A landscape with many peaks, sampled at points; each row gives a point and its height.
A climber steps from a point to the highest of its 5 nearest points, and stops where none of them is higher. Distance is the straight distance between rows; heights are no part of it.
z_253 (h 65.5): 22  7 19 -8  1 28 11  4 10
z_346 (h 57.5):   6 -25 -12   9   4  28 -11  11   4
z_377 (h 5.7): -34  -1  10  15 -10 -62 -23  18  -1
z_860 (h 68.3):  24  -4 -30  13  11  54  19   0  -1
z_495 (h 3.2): -32  17 -15  24 -14 -33  13  -1 -10
z_889 (h 77.9):  -7  54  17  -1 -13   3  40 -22   5
z_433 (h 20.5):   3 -33 -65  21  13   4  18  -3 -25
z_68 (h 56.8):  -5 -56   4 -28  12  51 -59  15  16
z_556 (h 8.0): -16  15   8  10  -7 -18   3  11   3
z_303 (h 40.2):   8   5 -74  17  24  18  45 -22 -32
z_518 (h 58.7): -20 -67 -20   8  -1  -2 -44  18  -1
z_677 (h 19.6): -31  11  12  13 -12 -47 -13  13   2
z_286 (h 56.7):  -1  47  48 -20  -7 -36  10 -15   5
z_745 (h 46.0): -26 -47 -16  19  -4 -28 -31  17  -2
z_557 (h 35.1):  -1   3  37  -9  -5 -36 -30  18  13
z_281 (h 59.2):  24  14 -10   3   7  43  27   2   4
z_798 (h 27.2): -14  26  37  -6 -11 -53 -18  12  11
z_818 (h 64.7): -34  48 -35  14 -12 -14  43 -32  -7
z_93 (h 36.9):  -3 -12  -1  11  -2  -4 -10  16   3
z_337 (h 50.6): -37  50  -2   9 -16 -23  32 -19   4
z_942 (h 66.6):  13 -41   9 -18   5  40 -40  13  19
z_569 (h 86.4):  -9  57  38 -15 -15 -14  34 -27   6
z_67 (h 74.2): 27 26 25 -8  2 31 30 -5  6
z_88 (h 20.0): -29 -31 -10  24 -11 -38 -23  21  -4
z_816 (h 76.9):   9 -46 -41   6  12  46 -10   4  -8
z_38 (h 43.8):  11  -1  32 -12   2  -8 -29  16  15
z_598 (h 64.2): 36 15  7 -9  5 49 25 -5  9
z_453 (h 30.1):   1   9  29  -3  -5 -17  -9  11   9
z_451 (h 31.3): -50  56   3   9 -27 -42  23 -21   5
z_698 (h 56.6):  13  31  37 -10   1  -2  18  -1   6
z_682 (h 57.6):  15  -6 -23  13   5  34   8   6  -2
z_240 (h 61.5):   2 -38   8  -4   3  23 -38  16  15
z_666 (h 56.1):  17   5 -50  19   9  34  31  -8 -14
z_789 (h 77.5):  25 -15  11 -10   8  45  -8   8  11
z_365 (h 85.7):  36 -15 -29   2  13  78  14  -1   2
z_498 (h 42.1):  -4  11 -10  16  -6  11  17   3  -5
z_235 (h 79.5):  13 -52 -78   9  24  15  21 -15 -30
z_321 (h 68.4):  18 -10  15  -5   0  26 -11  12  12
z_567 (h 11.6): -47  21  17  14 -16 -67 -17  12   3
z_817 (h 57.1):  28  15  49 -25   5   3  -2   0   8
z_850 (h 34.5): -14 -30   2   9  -4 -17 -36  23   8
z_85 (h 21.1): -22   7 -28  20  -3 -20  17  -3 -11
z_578 (h 5.3): -32  31   8  15 -16 -37   7   3   1
z_579 (h 72.6):  26 -24 -17  -5   8  64  -3   4   5
z_236 (h 48.5):  -1  11 -52  21   7  16  37 -14 -20
z_636 (h 32.1):  21 -35 -64  15  19  35  19 -10 -20
z_291 (h 41.7):  18  10  56 -33   2 -40 -36   9   5
z_833 (h 59.7):  -4 -53 -40  14  -2   5 -15   3 -12
z_410 (h 27.1): -12  -6 -53  20   2  -5  25 -11 -23
z_47 (h 66.4):   6 -46 -13  -2   5  39 -29  14   9
z_216 (h 68.7): -30  66  -3   1 -21  -9  40 -32   9
z_9 (h 53.0):  21 -23  38 -25   8  12 -43  15  22
z_338 (h 87.8):  12  47  13  -5  -1  23  43 -16   4
z_755 (h 15.5): -39  39  22   5 -14 -57  -3  -1   5
z_158 (h 60.0): 13 19 -4  7  0 28 22  4  1
z_519 (h 58.0): -14 -81 -49   3   6  12 -29   6 -14
z_587 (h 58.2):   8 -38  31 -34   9  18 -59  18  20
z_485 (h 77.4):  26 -18 -76  16  30  32  34 -20 -28
z_809 (h 63.3):  25  36  51 -24   2   2  25 -17   2
z_379 (h 38.3):  15  21  60 -35  -3 -67 -41   4   2
z_467 (h 84.9): -20  35 -21  16 -11  -6  31 -11  -5
z_741 (h 37.0):  31  24  66 -40   3 -40 -15 -10  -4
z_359 (h 61.7): -13 -67 -17  -3   5  34 -46  10   2
z_275 (h 48.7):  25   3  52 -26   4 -11 -22   5  11
z_865 (h 56.0): -10  39  16   1 -11  -4  25  -5   5
z_885 (h 55.2): -15 -71 -42  11   2  -8 -23  -1 -15
z_599 (h 79.0): -26  -1  -1  23  -8 -38 -13  18   0
z_74 (h 42.5): -18 -41 -34  22  -6 -24 -13  10 -16
z_132 (h 59.6):  15  49  69 -30  -2 -26  21 -34  -3
z_103 (h 51.6):  14 -22  42 -31   4 -17 -62  20  19
z_523 (h 30.6):  13 -23 -75  19  23  15  31 -12 -27
z_779 (h 79.6):  16  37  53 -24  -1 -19  14 -10   4
z_362 (h 65.8):  11  60  59 -27  -6  -9  40 -45  -2

Call two points neighbours if one is among the 5 nearest of the other. Go from one point of each pair to the other, from neighbour to neighbour, staying as high as possible. Name the lowest point that can't be avoided.
z_365, z_235 | z_666
z_569, z_365 | z_253
z_779, z_338 | z_889
z_789, z_365 | z_579

Two climbers start at each pair of points below. Name the first point that both come to, or write never.
z_745, z_74 | z_816
z_291, z_240 | never
z_557, z_38 | never

For each start below, name the point where the climber stops.
z_798 | z_779
z_379 | z_779
z_281 | z_365
z_682 | z_365
z_303 | z_235
z_346 | z_789
z_885 | z_816
